Each row is a point on a tangle of strands that fork and nearly touch. The rows are in no order.
(in the rows, 128 means zero)
Two points are linked if the straight distance between their rows is under 176. Some points are linked to none.
q327: [116 137 101 129 116 116 124 121 100  97 136 154  71 130 150 123 118 179
 120 169 118 142 101 132 110 112 135 133 109 109 188 159 123  90 151 138
 167 129 145 111 105 116 107 160 148  80 136 105 151  75 149 172  77 170]
q853: [154 146 100 130 122 112  99  86  96  86 108 173 110 141 106  91 105 192
 169 139 100 114 137 136 109 131 149 125 101 161 189 154 211  89 128 148
 116  92 195 140 107  99 110 123 156 100 132 104 128  87 153 152 108 142]
q847: [118 146 102 120 137 127 139 120 127 154 132 156  75 130 163 141 110 105
 109 136 100 147 107 134  85 129 105 145 128 100 111 136  98 143 155 132
 149 163 113 175  85 117 106 142 166 119  67 121 186 105 124 135  90 184]
q48: [160 135 119 105 125 107 131 100 160  94 113 116 175  67 178 109 118 106
 124 121 190 141 104 143  75 139 148 110 113 151 130 121 198  96 125 143
 182 128  99 176 170 145 109 119 125 156 118 144 107 138  98 114 189 107]
q540: [121 164 126 118 132 123 132 119  80 191 146 127  63 151  98 110 105 156
  70 152  64 142 101 156 186 152 156 117 144  93 156 123  60 155 132  75
 109 124 140  71 112  70 114 162 139  99  58 122 115  92 170 111  71 180]
q662: [104 142 104 109  79 131 123  87 140 120 123 129 199 135 135 136 141 144
 137 116 118 116  89 105  91 144  86 119 174 143 146  66 128  80 169 106
 144  83 177 136 160 124 113  98 145 181 114 188 123 146 128 103 162 123]
q620: [166  62 151 125 138 106 175 126 127  66 133 126 126 159  84 105 136 136
 163 169 189 127 180 125 152  91 134 133  98 150 139 147 168  92 117 177
  88 111 136  68 134 136 147  76 138  66 189  72 104 174 149 138 136 105]
q102: [117 115 101 220  99 110 102 157 133 135 165 129  86 102  79 156 179 138
 118 119 127 113 152  87 160  98 108 102 114 119  84 141 148  82 106 123
 142 139  95 121 117 173 138 148 132 106 197 173 137 100 166 134  89 148]
q247: [195 145 134 136  99 127 122 114 115 177 102 155 157 117  92 159 128 156
 143 181  82 102  81  98 152 147 168 148  86 148  97 112 112 156  46 177
  63  91 146 123 148  97 100 107  98 144 114 100 127 166 151 158 156 137]
q775: [119 132 155 136 139  99 107 143  92  95  79 141  83 121 112 111 114 154
 137 122 106 147 148 142 171 127 150 118  64 124 160 149 156 129  99 126
 119 100 152 110 131 106 116 160  89 143 137  74 157  89 120 118 149 164]
q322: [157 143 151 114 151 103  99 124 100 193  68 154 120 115  97 147 123 111
 116 103  94 149  95 118 133 159 134 140 118 107 101  98 100 181  78 125
 100 136 133 180 107  85 115 113 112 138  71 120 142 140 126 117 152 179]
q404: [145 155 139  77 122 110 142 162 121  90 103 116 182 128 141 128 122 168
 146 120 143 184 115 151 198 163 147 103 103 158 151 106 116 133  88 134
 144  70 143  83 216 126 112 155  84 219 155 102 126 117 108 134 178 104]
q121: [110 150 122  97 143 177 155 138  82 109 157  96  87 147 161 120  94 133
  94 134 147 162 122 152 127 125 108 133 159  97 149 155  60 165 187 114
 181 172 114 115 118 113 135 183 143 111  84 138 128 113 104 130  65  91]
q173: [159 143 157  95 105 119  99 120 135 191  43 163 170 133 150 167 139 104
 114 121  84 114  83 126 110 166 113 127 129 122 112  94 119 181  91 165
 137 152 138 179 133  71 121 117 131 163  61 159 169 168 129 117 182 176]
q869: [126 190 126 116 130 121 132 122 133 149 120 102 189 113 144 142 149 154
 123 124 150 143  83 131 140 175 164 135 142 133 140  95  79 130 110  91
 157 104 131 115 162 132 126 156  98 189 134 149 107 151 106 143 184  98]
q678: [ 96 124 100 118 107 122 109 106 130  78 145 158 103 146 157 131 134 173
 123 147  93 123 123 150  95 127 102 131  98 127 172 162 152  76 159 118
 165 100 152  88 125 131 114 155 150 123 137 137 170  73 149 157  89 184]
q657: [ 76 119 106 120  91 127  82 152 186 181 151 143 129 129 143 136 151 114
 109 140  42  70 107 130 105 143  86 148  97 121  97 156 102 135 132 110
 169 136  94 129 117 128 101 119 174 151 105 203 213  90 149 119 122 200]
q856: [111 143 116 159  84 135 126 126 158 142 180 167 149  98  92 194 175 128
 151 118 103  84 111  86 110 114  96  97 138 126  95 119 174  97 124 153
 153 169 144 131 119 132 122 109 188 140 120 194 148 136 143 117 120 142]
q25: [130 120 153 138 122 103 139 109 119  71  95 153 114 148 103 128 163 153
 160 112 106 134 190 154 153 136 116  96  64 159 139 161 204  90 125 115
 113  70 180  78 163 123 115 159 108 149 139 107 156  90 135 124 147 165]
q282: [183 105 155 108 126 113 111 155 118 120  62 129 159 106 125 121 115 140
 145 119  94 139 108 137 164 155 130 111  64 161 127 109 158 171  47 170
  59  61 146 127 191 129  92 114  72 190 126  78 156 108 114 135 154 141]
q614: [134 139 140 145 135 101 118 135 190 108 127  99 150 101  99 117 164 115
 140 101 172 141 165 100 145 120 125 113 108 150  91 137 154 114  89 111
 112 106  97 104 136 166 122 155 106 168 189 144 123 121  98 135 128  95]
q589: [142 117 158 153 116 121 166 146  79  97 118 119 101 145 120 134 142 162
 138 186 168 138 154 139 180 103 212 131 136  93 154 123 123  90  94 164
 150 123 114 116 108  93 120 117 110  64 135  52 104 156 169 137 145 100]
q251: [133 120 141 119 158 163 157 154 127  97 175  98 106 166 178 129 134  75
 142  75 177 100 219 170 140 105 118 137 134 131 130 165 121 148 167 127
 163 171  84 138  94 128 171 153 157 112 140 113  96 122  78 125  92  67]
q509: [157 101 125 198  98  98 119 121 175  99 142 166 135 110  94 109 123 126
 149 142 110  97 171 118 124 131 140 118  52 184 146 212 218 101 106 160
  98 102 144  91 118 129 116 168 135  96 158 119 159 106 139 137 131 159]
q791: [151 132 150 115 146 122 135 123 177  80 150  92 182 115 183 136 149  89
 154  90 208 108 180 177 117 111 157 141 113 146 153 147 180 115 127 126
 157 125  73 140 142 150 172 124 153 131 142 110 101 156  85 144 164  62]
q261: [137 100 136 142  88 119  93 119 180 108 141 136 175  83 155 105  80 122
 112 166 122 122  81 120  78 153 127 122  89 153 148 143 174 120 119 169
 113  87 100 105 157 142 101 125 101 150 123 140 151 152 111 133 154 158]
q257: [136 114 164 138 160 157 142 151  80 163 142  89 120 162  87 111 127 135
 123 169 144 128 142 121 152 139 145 147 141 116  76 117  63 157 120 122
  86 151 116  91 103 140 153 117  86 110 146  90  82 161 140 122 109  87]
q211: [154 124 113 132 108 118 118 100 153  88 122 140 161  81 154 111  99 117
 123 140 166 140  83 123  77 145 128 112 119 133 146 110 189  88 137 162
 153 103 124 156 163 140  87 108 105 128 122 126 116 136 124 112 155 135]
q933: [161 122 130 131 123 113 159 137 190 126 142 102 164 104  68 126 187 105
 166 112 187 130 181 102 148 105 127 105 107 155  58 129 182  89  80 131
  94 105 112  86 149 175 109 127 147 153 186 138 109 124 123 120 136  85]
q914: [156 149 136 114 157 115 124  98 176  99 129 104 177  82 193 122 139  82
 137  90 199 120 128 138  76 119 154 135 122 151 151 124 179 106 136 123
 171 123  82 186 162 169 144 109 149 135 144 139  93 141  84 128 167  84]
q684: [128 136 135 164 112 134 164 130 127 108 133 140  85 132 106 160 177 120
 144 124 130 115 166 126 132 113 130 119 126 111  94 131 143  91 105 139
 150 146 135 134  89  91 129 139 140 127 127 121 153 131 158 150 124 141]
q675: [122 151 152 125 147 138 131 146  87 187 150  97  97 132 108 116  94 133
  62 125 100 161 120 150 175 169 145 105 154  99 128 144  51 183 133  78
 119 160 102  87  99 101 132 168 106 139  78 137  98 135 132 102  93 131]
q22: [104 128 111 109  77 152 135  99 152 141 128 135 185 123 193 147 121 124
 136 156 105 108  80 116  67 121 101 130 181 133 160  93 125  91 183 146
 149 120 140 159 140 116 106  90 151 156  73 209 144 166 131 102 173 127]
q410: [132 145 126 159 104 149 136 127 160 127 184 138 178  86 115 178 172 116
 145 124 140 101 121  90  92 118 120 117 151 115  94 121 149 113 125 146
 156 147 122 150 116 134 139  98 157 139 129 184 124 172 133 128 144  92]
q223: [111 149 137 110 144 147 134 148  82 196 168 103 129 135 136 130  77 152
  56 133 121 178  90 172 144 167 152 127 176 112 164 140  29 199 155  84
 121 143 121  79 119  90 133 151 108 108  54 135  91 141 123  90 109 128]
q291: [139 115 134 116 140 123 158 142  81  64 144 145  67 146 110 104  89 137
 142 148 145 131 168 146 156  87 131 142 101 132 192 154 143 117 150 156
 121 144 174 132 106  67 136 120 136  49 147  57 128 126 112 142 111 117]
q214: [168 136 145 112  71 124  85  95 130 189  52 179 163 139 141 143 135 123
 122 165  57  74  83 115 115 166 137 146 108 141 145 100 137 154  96 192
 103 111 147 165 157  64 116  96 145 148  72 154 160 158 147 115 160 172]
q694: [182 111 155  93 151 134 173 151 149 131  86  86 173 121  89 107 142 146
 153 172 122 153 135 118 156 117 134 119  95 166  70 101  98 114  61 194
  55  76 145  66 181 156 115  97  80 170 186 100 101 101 130 145 137  82]
q724: [ 79 141 105 100 135 122 116  93 131  80 142 141 116 171 127 140 156 165
 137 103  97 120 146 156 120 125  68 108 137 120 129 111 145  77 165  76
 151  95 156  86 147 130 137 151 137 172 134 161 157  81 154 153  87 173]
q34: [134 137 164 114 143 153 130 148 158 101 178 101 164 137 180 147 142  66
 160  81 161  85 207 187 131 127 145 157 113 127 133 153 142 135 153 113
 155 143  93 134 109 131 199 142 152 149 132  99 106 146  74 153 149  60]
q934: [118 141 138  82 119 149 171 148  59  88 140  95  60 136 150 116  77 141
 100 135 140 181 132 173 161 116 137 115 147  95 159 151  91 152 162 123
 177 173 132 118 125  79 149 177 133 112  87 104 126 122  92 111 111 115]
q152: [115 143 112 159 154 125 125 135 171 121 167 122 105  82 136 150 201 122
 132  63 181 113 150  92 129  83 110 105 158 118 126 157 171  77 121  95
 193 145  94 156 127 173 153 119 196 117 204 188 106  85 139 134 102 101]
q437: [173 152 136 139 121 152 141 108 150 139 143 120 199  98 114 182 193 109
 162 128 194  83 130 121 118 106 157 135 137 130  92  96 164 112 100 153
 160 139 106 170 146 138 127  85 134 126 147 157  77 179 108 119 160  55]
q805: [127 116 158  93 142 102 115 136 135  71 124 120 165 129 100 111  99 146
 157 126 161 186 132 142 158 134 123 111  94 153 147 118 143 114 109 137
 124  88 124  78 188 127 134 132  73 160 187  97 114 146  94 123 157 101]
q780: [125 157 114  83 113 122 112 131  91 195 105 143  84 149 136 129 121 168
  80 156  69 137  86 180 142 182 152 147 110 103 173 135  77 168 110 100
 153 112 147  89 132  54 122 152 155 121  45 115 166  75 161 128 130 206]
q937: [106 122 144 108 148 106 170 125 131  59 126 100 107 175 122 126 181 135
 158 100 187 145 207 157 168 114 117 112 149 124 134 125 148  78 138 102
 162 123 131 106 124 122 138 135 150 136 174 110 103 130 135 148 142  87]
q880: [131 137 127 105 136 103 179 117 146  67 118 114 120 156  99 136 212 137
 173  99 162 130 201 155 163 123 104  95 131 131 102 111 184  53 128  99
 138 105 159 108 139 124 120 142 155 154 145 131 113 120 153 128 161 116]
q860: [151  65 156 134 140 128 179 139 108  89 119 118 106 162 130 135 132 127
 149 140 204 129 208 160 154  94 152 140 134 112 148 137 144 115 109 169
 135 133 101 124  99 116 145  90 121  70 144  62 112 161 136 116 126  86]
q585: [102  97 120  94  74 139  77 146 178 180 108 137 146 143 189 105 146 112
  89 167  48  91  81 132  79 163 126 147 100 127 141 152 124 147 139 137
 161 111  92 113 141 118 115 111 153 163  77 175 203 123 137 117 169 186]
q266: [100 124 108 140 112 144 138  96 141  94 143 133 174 161 126 133 144 123
 151 110 125 124 117 102  95 118  80 117 192 150 125  78 133  93 191 115
 117 102 167 132 137 144 140  84 148 140 129 163 115 162 147 134 134  90]
q708: [152 142 144 140 158 141 126 108 107 179  88 148 151 106 115 168 125 120
 122 130 132 154  84 119 109 136 159 152 156 106 102  98  95 163 105 134
 120 153 116 214 100 118 134 100  79 101  80 126 101 178 119 126 147 141]
q91: [117 118  96 132  84 116 111 104 169 171 172 141 186  76  78 133 138  94
 130  70 171 109 116  52  84 118  94 100 156 135 105  77 204 101 151 118
 124 144 167 130 197 192 126 102 178 125 185 206 104 117 115  86 141  90]
q628: [102 146 119 126 159 101 127 135  82 134 100 124  47 128 129 107 118 148
  91 119  93 144 141 167 172 127 138  98 139  56 136 136 120 113 134  68
 143 150 119 125 111 102 113 213 104 125 104 132 148  64 145 114  94 191]
q199: [149  90 155 107 137  97 149 134 108  63 129 127 137 143  82 113 114 152
 164 167 164 154 162 133 164 100 147 129  78 150 164 138 165  93 111 161
  90  96 150  86 167 117 127  97 105  93 179  64 102 159 131 126 157 105]
q243: [136 150 112 147 169 160 131 115  87 219 114 131 156 119 141 165 123 128
  92 127 139 177  76 127  99 130 170 154 182 107 133 121  69 162 131 105
 121 155 123 194  92 121 133 113  87  75  80 139  87 154 128 110 124 129]
q97: [110 128 150 130 155 159 158 135  89 154 132  80 121 192  99 113 157 131
 127 150 155 127 154 112 147 131 135 133 174 119  77 107  59 141 146  90
 122 155 126 100 100 144 165 123 124 132 171 116  65 145 156 133 100  64]
q604: [109  79 111 134 161 132 119 105 117 122 117 102 127 149  87  99 131  81
 133 120 111 111 141  78 119 139 102 155 164 172  52 101  96 162 155 117
  57 141 146 122 106 190 166  92 112 134 164 104 120 148 141 125 116 105]
q19: [139 153 163 127 159 133 113 149  71 170 136 141 118 123  93 118  82 162
 112 152 111 164  76 138 164 145 168 147 125 105 168  99  76 162 129 112
  87 120 150 140 116  97 123 112  95 101  79  77  96 140 153 125 159 156]
q525: [149 130 142 115 107 127 157 116 128  66 116 137 136 160  95 139 180 146
 162 112 136 135 172 152 156 152  98  87  86 155 124 124 194  72 130 124
 131  74 174  74 166 117 110 143 119 177 131 114 144 117 157 126 170 130]
q188: [145 116 115 141 104 126 139 126 188 147 201 129 179  62  83 131 151  89
 158  67 180 107 133  67 106 129 104  92 147 129  98 123 215  87 122 111
 126 143 131 119 179 192 134 104 192 121 174 180 103 112 127  98 138  81]
q595: [ 98 119  88 126  68 129  96 119 167 181 125 186 124 144 163 128 141  98
 147 177  43  76  92 103  76  97 115 141 142 150 151 127 130 106 181 162
 128 133 137 147 132 135 118  91 209 128  88 223 174 112 144 107 105 187]
q852: [100 122  92  82 133  97  90 127 124 142 114 133 130 123 172 105 117 168
  96 155  96 173  66 144  85 151 149 147  99 115 169 138 110 129 126 115
 186 108 114 102 120 155  93 137 115 147  97 134 162  93 115 126 150 207]
q987: [113 120 121  69 122 112  96 156 117 173  83 129 134 125 173 110  75 127
 100 123  81 161  72 164  95 176 128 159 134 109 158 127  96 190 128 101
 154 115 123 134 128 117 111 124 124 155  63 115 162 121 105 120 174 200]
q353: [ 83 149 107  87 150 119 113  89  86  95 102 140 136 189 104 128 147 182
 149 105  90 138 110 133 140 152  77 122 145 125 136  74 105  95 167  61
 138  77 176 105 155 134 130 126 119 176 124 153 137  82 153 140  95 167]
q198: [112  93 136 133 130 120 100 123 160 123 109 150 123 135 141 110  95  71
 132 101  82 111 127 109  91 149  94 132 149 142 116 105 136 148 156 143
  82 114 121 158 110 133 139 107 137 170  98 153 160 151 114 129 138 152]
q450: [101 119 140  95 105 124 173 161  88  61 128 106  82 139 155 133  79 134
 124 130 158 176 176 195 147 118 141 124 124 113 151 162 132 132 149 138
 192 177 142 126 129  78 163 158 124 119 124  95 134 124  77 117 156 113]
q20: [103 116 147  99 179 134 177 139  83  94 113  95  26 173 114  89 132 111
 125 100 145 133 203 148 167 109  96 110 147 115 108 123 118 145 150 100
 111 173 127 138 105 119 147 151 129 111 127  90 105 113 114 105  69 100]
q644: [108 136 136 148 162 108  99 148 138 128 120 104 128  94 148 107 103 149
 100 120 168 182 100 120 125 144 186 125 132  94 151 155 108 127 107 103
 171 150  76 118 104 159 124 184  82 136 168 135 118 118 105 130 129 133]
q902: [134 114 162 104 121 115 158 147  69  81 139 135  90 149  85 114  76 146
 160 171 133 140 167 158 187  99 146 136  73 132 185 151 149 135 135 144
 111 133 177 114 131  58 133 112 123  89 163  53 128 144 109 123 157 113]
q14: [124  85 153 111 125 110  81 143 126 124 102 132 112 127 130  91  61  86
 138 107  67 101 126 136 126 159  91 145 104 136 123 117 132 193 133 135
  57 106 145 129 122 122 144 110 110 155 105  92 161 142 102 139 141 153]
q487: [ 97 114 100 110  58 143 113 110 170 170 115 160 148 140 186 126 125 104
 141 188  66  84  89 105  61  99 117 141 163 151 162 108 120  96 179 162
 112 107 144 141 146 121 113  86 167 139  73 216 159 145 137  94 154 169]
q607: [ 87 134  77 121  88 122  88 137 172 186 149 166 128 133 146 153 159 124
 119 172  54 104  82 112  79 108  99 152 118 120 107 139 109 121 154 132
 184 147 108 148 118 158  97 109 193 120 102 209 195 102 145 117 102 197]
q180: [132 154 120 128 129 114 151 126 190 122 199 120 147  67 102 145 193 110
 163  55 183 108 156  87 128 125 101  96 137 130 123 153 213  57 116  74
 155 137 118 113 164 172 141 121 208 124 185 176  96 101 127 117 136  82]
q493: [154  94 142 130 163 145 137 143 102  81 143 143  56 129 119  84  76 109
 128 126 162 115 163 122 144  75 129 151 109 129 155 153 143 150 145 172
  93 154 137 159  90 116 137  90 129  35 138  45 119 132 110 130  83 114]
q499: [103 136  87 159 130 143 116 102 140 165 124 148 158 128 126 171 161  92
 150  87 115 105 112  68  94  69  92 113 193 137  88  98 118 145 165 147
 124 188 161 201 107 176 155  72 162 112 133 198 125 157 117 113  95 117]
q96: [ 98 118 128 138 159 117 123 144 135 118 153 105  72 142 114 101 101  97
 103  70  99 102 185 126 152 153  61 126 111 152  76 134  99 171 150  81
 101 170 109 121  95 151 144 165 114 152 143 139 136 113 120 127  74 134]
q446: [ 99 147 103 147 126 153 128 128 112 217 162 111 165 126 156 147  93 149
  70 148 123 169  78 147 100 158 161 159 170 102 147 146  28 169 151  93
 130 141 118 120 104 122 120 130 100  98  75 139 103 158 130 126 127 139]
q255: [154 176 126 138 129 138 141 118 134 140 122 115 201  98 133 154 147 155
 129 159 190 145  79 134 139 142 195 134 145 142 120  97 113 118  83 137
 150 101 101 144 181 147 104 135  67 148 147 139  74 160 126 126 174  75]
q889: [ 94  99  88 172 132 196 127 123 107 156 158 105 179 168 157 138  93 115
 111 135 130 101  97  91  96  98  91 163 201 150 118 143  62 170 177 114
  81 137 142 154 115 168 167 100  90  67 140 119 110 167 142 120  79  79]
q212: [ 93 120 109 154 158  97 113 139 156 106 121 133  77 112 127 122 131 112
 123  83 119 124 173 128 132 126  87 119  96 123  92 160 148 121 120  99
 128 150 102 136  91 143 129 184 104 145 152 151 155  77 121 126 101 185]
q277: [119 128  98 120 146 104 108 130 141 141 114 113 127  93 175 119 118 154
  97 146 145 183  79 121  83 147 154 129 115 111 149 141 110 133 115 115
 193 146  89 137 102 157 103 159 105 153 118 140 138 121 103 145 166 154]
q150: [ 97 129 123 118 116 120  99 129 118 163 112 142 103 159 107 131 131 124
 111  99  71 104 123 138 139 164 103 140 105 104 100 127  85 161 100  86
 108 108 130 100 111 105 120 146 120 158 103 138 168 100 148 141  96 192]
q298: [ 96 109 111 145 144 171 123 133 110 129 168 118 148 149 149 126  74 126
  91 142 140 130  95 117  98 119  86 167 168 126 144 147  62 171 180 121
 111 153 123 139 116 150 138 121 103  78 123 121 115 153 109 121  75 102]
q730: [107 152  99 134 162 140 141 137 160  95 160 124 106 110 167 146 178 123
 137  83 173 120 150 125 116  93  97 116 175 111 126 149 140  85 159  89
 204 154 109 151 115 147 136 142 188 125 159 169 135  87 127 159 103 100]
q182: [102 140 104 149 171 100 118 138 128 119 107 124  59 110 147 115 142 126
 105 102 131 148 149 128 128 112 114 121 135  85 114 141 125 101 127  79
 168 157  96 163  90 149 124 198 126 127 156 159 143  73 127 134  87 179]
q760: [183  86 132 156 152 110 143 112 159  78 115 145 127  98 120 104 111  93
 146 131 177 120 123 125 118 106 144 122 118 157 129 120 222 109  99 186
  85 109  95 161 138 157 123  68 115  69 126  82  99 166 136 121 139 125]
q672: [113 137 139 159 148 107 101 140 155 118 126 105 146 105 122 105 139 140
 115 115 180 167 123  96 142 131 161 116 126 122 128 141 123 114  93  97
 143 122  75 106 129 165 133 175  81 147 199 135 112 120 105 121 112 102]
q498: [182 107 141 125 121 130 175 136 173 123 122  83 177 118  79 122 170 132
 152 165 186 142 166 122 138  96 138 119 112 160  53 111 149  89  63 179
  71  93 115  65 162 175 107 105 120 138 188 108  93 129 135 125 137  70]
q474: [146 142 119 163  96 151 163 122  96 108 136 145  67 119 150 134 120 153
 114 178 145 132 128 125 123 102 169 145 137 104 162 155 104 108 124 180
 175 154 139 150  86  69 117 149 154  54 101  84 150 108 157 177 108 128]
q840: [125 129 122 105 114 139 121 142 127 182 117 133  97 120 176 114  67  94
  85 138  73 147  93 165  95 171 100 152 129 106 119 142  85 204 145 126
 134 146 112 156  98  99 120 130 144 139  44 104 167 138 105 116 135 174]
q622: [ 93 155 113  98 169 153 137 137 128  97 154 104  96 145 183 124 126 124
 111  98 158 140 151 144 112 117  89 136 166 108 142 147  91 130 198  82
 187 177 112 132 123 137 136 181 171 133 138 153 138  93 109 158  73  95]
q224: [110 117 113 158 144 127 107 105 153 157 108 167 142 117 154 144 110  78
 132 104  98 109 113  83  78 111 111 130 163 133 103 104 119 146 166 157
 108 162 110 213 102 160 142  93 141 128 108 187 140 159 103 111 117 144]
q383: [118 103 137  96  70 131  76 127 173 145  95 124 172 118 184 112 118 131
 101 159  86 105  72 144  89 174 128 126  88 143 163 136 154 134 114 154
 137  81 112  98 158 120  99 120 128 192  96 154 188 125 118 123 172 172]
q995: [100 128  92 186 104 118 107 147 148 146 183 148  90  93  90 185 177 140
 126 111 103 105 140  92 131 102  86 108 113 111  87 134 134  92 112 120
 156 161 111 148 106 165 136 137 173 122 165 198 157  93 160 136  83 171]
q275: [124 117 150 117 166 155 160 145  95 107 136  90  66 177 148 101 131  99
 120  98 174 118 210 149 162 102 125 123 152 119 125 152 108 153 138 112
 143 164  89 137  95 130 157 157 133 104 147  99  93 121 105 106  73  64]
q415: [114 167 141 101 117 112 114 142 137 106 120  96 168 111 153 134 120 165
 121 119 149 155 107 158 151 165 154 121 120 129 142 117 105 133 107 100
 174 106 130  85 157 112 141 176 104 207 144 135 135 122  95 158 190 106]
q653: [117 130 135 111 152 134  70 135 106 159 137 146 141 112 112  84  26 151
 109 157  88 120  59 148 136 134 134 172 100 122 192 129  98 197 137 120
  54 117 150 136 111 121 122 100 105  87 106  98 109 143 108 137 152 169]
q568: [143 140 144 146  99 146 167 138  66 102 139 127  83 137 139 136 119 164
 111 177 157 145 127 143 166 116 199 127 153  78 166 134  86 114 121 168
 171 146 119 126 107  76 136 136 109  57 105  73 114 124 158 150 131 103]
q961: [153  95 168 111 124 118  80 160 123 129  76 129 136 115 132 109  78 114
 150 111  77 130 110 140 158 151 112 137  80 140 126 111 149 209  89 140
  48  94 148 124 157 115 126 103  93 173 121  71 157 140 110 145 164 153]
q818: [107 114 115 148 157 143 118 122 128 139 143 112 108 148 105 106 101  79
 114  91 100 103 150  97 125 151  76 147 147 158  67 114  70 189 160  98
  82 164 117 151  97 170 150 122 123 136 126 125 122 132 124 124  78 111]
q357: [113 138 114 134 151 184 157 118 130 107 166 124 140 179 136 146 167 107
 154  99 154 109 157 123 114 111 105 136 197 127 109 101 104 126 187 117
 149 143 135 154 108 123 158 103 166 121 125 124 104 141 139 159 106  62]
q705: [172 140 143 163 118 132 142 126 112 183 103 140 146 118  66 153 168 157
 136 183 104 138  91  79 159 126 179 135 108 122  77 102  87 139  55 164
  81 111 140 103 134 132 102 122  93 142 140 125 111 156 149 144 136 137]
q361: [ 89 132  77 141  93 124 103  91 155 173 132 133 187 104 116 153 140 108
 129  84 122  99  98  58  85  85  85 102 185 153 119  85 147 115 157 133
 121 159 171 168 152 184 147  85 163 124 149 215 109 157 102  81 120 104]
q535: [105 123  77 165 132 202 119 114 133 170 156  95 196 159 191 159 124  96
 145  95 140  83 109 104  88  85  93 157 208 138 128 138  92 145 193 110
 105 134 135 183 115 172 173 100 120  91 148 149 107 155 130 125 102  59]
q533: [182 109 146  99 129 124 124 125 119 121  98 122 180 121 101 112 120 149
 150 146 105 146 101 105 157 142 129 107  87 171  99  85 132 145  91 166
  53  52 161  88 199 151  88  98  74 179 146  93 118 107 125 140 143 110]
q594: [106 125 155  88 138 102 155 144 132  48 120 109 112 157 150 119 118 123
 148  93 173 173 188 183 148 124 119 122 138 137 154 139 153 114 148 109
 174 141 128 122 138 109 164 148 128 147 157 106 120 140  97 141 159 101]
q746: [104 122 126 187 115 110 142 145 103 121 127 117  70 148  90 129 159 143
 119 143 114 117 164 106 179 105 141 114 130  85  93 139 121  95 115 115
 133 147 119 101  99 126 121 166 109 110 173 118 128 106 174 142  91 134]
q408: [156  79 138 138 183 132 124 126 121  83 127 146  92 131 114  88  99  98
 141 128 173 110 146 110 127  86 131 157 140 151 123 124 160 141 129 174
  70 139 113 172  95 165 152  59 120  46 143  52 111 149 132 131 108 110]
q514: [113 115 137 135 148 144 106 135 116 119 157 137 124 124 127 103  46 130
 101 157 116 136  86 121 110 129 108 163 119 125 162 144  93 167 147 136
  98 145 118 136 117 134 134 113  90  85 133  93 118 152  97 132 101 127]
q375: [164 141 178 134 155 150 142 155  84 215 128  86 112 129 100 112 121 114
  83 134 116 146 140 137 179 159 181 113 152 100  77 139  62 200 111 100
  82 153  94  90 101 114 140 162  88 138  91 109  70 164 134 109 116  91]
q600: [118 165 126 128 112 142 168 113 123 140 120 156  74 137 144 177 163 115
 119 141 116 129 136 143 116 125 116 114 135  91 102 123 106 113 124 136
 181 181 134 170  90  59 128 162 164 117  80 135 184 106 152 138 118 164]
q894: [108 141 160 114 150 100 108 152  74 140  76 130  60 120 123 108  92 160
 120 107  77 153 141 169 185 140 151 110  82  86 165 147 134 154  98  92
 117 121 154 110 133 103 118 177  93 141 101  90 162  67 128  99 145 201]
q120: [153 128  88 166 109 108 118  92 141  98 122 178 112 127 111 114 127 173
 158 134  95  97 166 129  96 128 139 112  82 173 168 202 227  87 124 156
 117  98 173 111 101 124 114 158 157  98 157 131 140  90 157 143 100 159]
q206: [173  98 133 179 120 109 143 128 184  89 121 154 133  88 125 107 111  84
 150 134 146 104 149 137 106 114 148 108  76 164 139 173 228 101  97 192
  96 117 119 136 131 126 121 131 129  93 117  85 151 161 129 120 159 152]
q122: [184 162 148 131 119 133 158  99 156 135 126 109 200  95 119 155 156 112
 145 143 210 106 114 134 127 117 174 135 119 150  93  90 164 109  74 157
 139 117  96 164 191 150  95 105 102 148 150 145  84 164 105 111 161  50]
q403: [ 99 136 124 144 142 161 169 132 119 124 169 104 102 176  94 153 181 126
 142 125 138 108 175 117 133 112  92 128 171 109  81 102  85 120 174  92
 146 157 140 110 101 131 155 121 160 136 145 132  95 131 167 162  86  80]
q744: [186 124 136 120  74 135  87 106 120 164  72 165 155 143 130 129 130 153
 137 156  52  72 101 126 125 183 151 139  80 159 148 127 167 161  72 168
  64  73 162 130 159  73  99 106 143 164 109 115 167 139 154 140 141 142]
q236: [163 149 147 149 147 115 114 149  88 209 125 148 134 120  76 149 130 181
 110 167  97 168  66  93 179 150 224 132 134 112 142  85  73 145  96 133
  67 108 142 108 129 116  98 125  94 113 121 104  88 132 185 121 152 158]

A fork is a point with three links, a tip a point with one. Leave the first point through the second and follow the links. Name the first fork or tip that comes.
q322 / q173 | q535
q383 / q585 | q675
q199 / q620 | q353
q121 / q934 | q604
q353 / q724 | q199
q607 / q657 | q20
